Points on a hilly landscape, in no order, each with its height.
A ball rolls from a point to the lowest of its 5 nearest points, and stops where none of them is lower. Distance is the straight distance between rows; heights are no part of it.
Lepig: [135 126 155 145 160 130  98  95 149  89 111 107 153 133 130]  height 23.2
luki: [164 112  96 169 168 142 100  61 175  38  75  62 175 125 101]  height 20.7
nelup: [ 97 109 138 151 214 148  88  61 202  62 106  98 136  85 132]  height 29.5
sasab: [114 124 141 101 135  83 130 147 103 163 144 149  68  94 142]  height 25.1
Gaka: [142 134  94 104  77 146 163 168 100 174 148 157 140 143 110]  height 25.0
Zit: [130 125 144 117 150 103 120 138 129 140 122 142  89 121 156]  height 10.4
lik: [ 90 125 141 133 180 109  87 121 149 117 117 133  80 100 173]  height 51.0
Toz: [141 119 146 156 163 131 103  79 156  73 107  90 162 129 120]  height 9.5
giva: [ 94 145 166  81  82  81 161 155  77 211 177 161  74 112 121]  height 56.7
sano: [145 133 108 109  98 139 157 157 114 165 138 149 134 139 129]  height 25.5
nase: [145 117 114 147 108 157 157 144 127 122 130 122 166 161 123]  height 40.6
zir: [139 128 136 114 127 106 137 147 115 155 126 145  90 124 145]  height 44.9
Tosek: [132 132  87 108  57 168 150 187  98 161 164 164 161 158  80]  height 50.2
dapav: [151 110 101 137  94 163 160 165 115 142 142 134 163 159 108]  height 14.0
dak: [106 145 135  86  60  95 164 154  70 196 164 152  93 122 111]  height 66.7
Teze: [116 131 152 135 172 121  98 115 144 115 116 133 106 125 169]  height 38.1
dadal: [148 121 127 148 115 141 156 135 126 120 123 119 166 164 137]  height 12.1
zago: [ 68 124 131 133 214 134  88  64 209  79 110  98 116  69 166]  height 37.7
fopo: [101 157  91  94  30 151 143 191  74 186 172 177 138 163  80]  height 22.6
mugus: [144 133 115 112 115 120 147 146 116 157 126 148 107 139 137]  height 48.0
Zaruf: [149 107 118 171 195 142  90  50 186  45  89  82 152 110 101]  height 13.1
netu: [153 127 113 115 106 133 159 151 121 154 126 144 134 143 135]  height 27.5
rovar: [144 120 140 139 142 132 123 115 132 108 116 115 151 148 141]  height 11.1
laz: [152 119 130 162 114 150 142 127 126 106 122 106 169 159 131]  height 9.1
leg: [152 129 129 166 130 141 129 105 130  84 104  75 177 148 119]  height 13.9
Fola: [ 91 116 145 129 168  92  96 133 135 133 125 144  66  97 174]  height 21.8
gise: [115 128 154 144 186 136  91  90 167  78 109 110 134 114 139]  height 5.5
salu: [111 114 141 120 152  92 107 136 127 140 130 150  70 105 161]  height 6.6
Kefu: [156 124 131 130 125 130 151 140 124 132 122 136 132 146 140]  height 32.8
maz: [145 122 138 157 132 144 129 106 127  93 116  99 172 152 133]  height 10.3
Seto: [137 130 100 114  70 169 162 181 103 158 149 155 153 147  93]  height 39.0
midaz: [133 144 106  93  86 125 156 159  99 175 143 155 115 129 112]  height 25.6
nim: [112 159 105  95  45 124 154 172  75 192 166 160 116 143 102]  height 12.2
Nituk: [133 145 121  95  91 107 157 149  93 184 144 156  95 123 122]  height 30.3
derad: [117 138 143  94  98  79 143 149  91 193 159 153  76 106 113]  height 39.1
Bugo: [125 128 159 141 171 127 102 102 145  98 113 113 133 129 146]  height 64.7
rifum: [142 124 143 153 131 136 133 118 130 102 121 104 156 153 136]  height 10.0
Gaso: [141 115 131 162 188 139  86  57 184  58  96  89 155 106 109]  height 23.5
Tobo: [106 129 151 140 176 128  89 104 148 102 111 122 105 110 167]  height 45.3
Guvuk: [114 154 117  86  64 115 158 159  81 193 155 155 106 126 104]  height 27.6
Dibil: [143 131 118 103 101 118 151 150 107 167 136 148 111 126 129]  height 29.6
nugu: [ 81 129 147 144 188 121  81 105 164 103 118 121 101  94 169]  height 53.5
sariz: [150 115 113 164 104 157 149 143 121 110 121 105 169 163 115]  height 20.3
Fedes: [126 133 155 130 162 121 110 127 142 118 121 132 105 133 161]  height 8.2
butu: [150 118 130 162 162 131 109  71 155  59  99  79 172 127 109]  height 5.4
zudez: [103 123 162  91 126  70 127 153 102 174 155 158  62  81 130]  height 42.9
fisek: [155 128 117 169 133 131 117  95 141  61  95  74 181 141 105]  height 45.4
nor: [143 135  94 105  72 156 153 179 110 166 153 153 144 150 104]  height 26.6
Viv: [101 119 139 146 207 143  78  67 188  68 104 103 137  79 137]  height 34.1
ribim: [120 147  93 100  54 147 159 177  93 179 164 164 134 148  93]  height 22.4

Call two points neighbours if one is among the 5 nearest of the other. Go from one point of each pair to the other, from neighbour to neighbour, staying as low as possible. Name the highest point that can't be avoided.
butu, salu -> derad
butu, gise -> Toz
dapav, laz -> sariz
salu, Fedes -> Zit

Two balls start at each pair of points below. Name the first point that both come to, or write none.
midaz, derad -> none
Dibil, Tosek -> ribim
giva, mugus -> nim
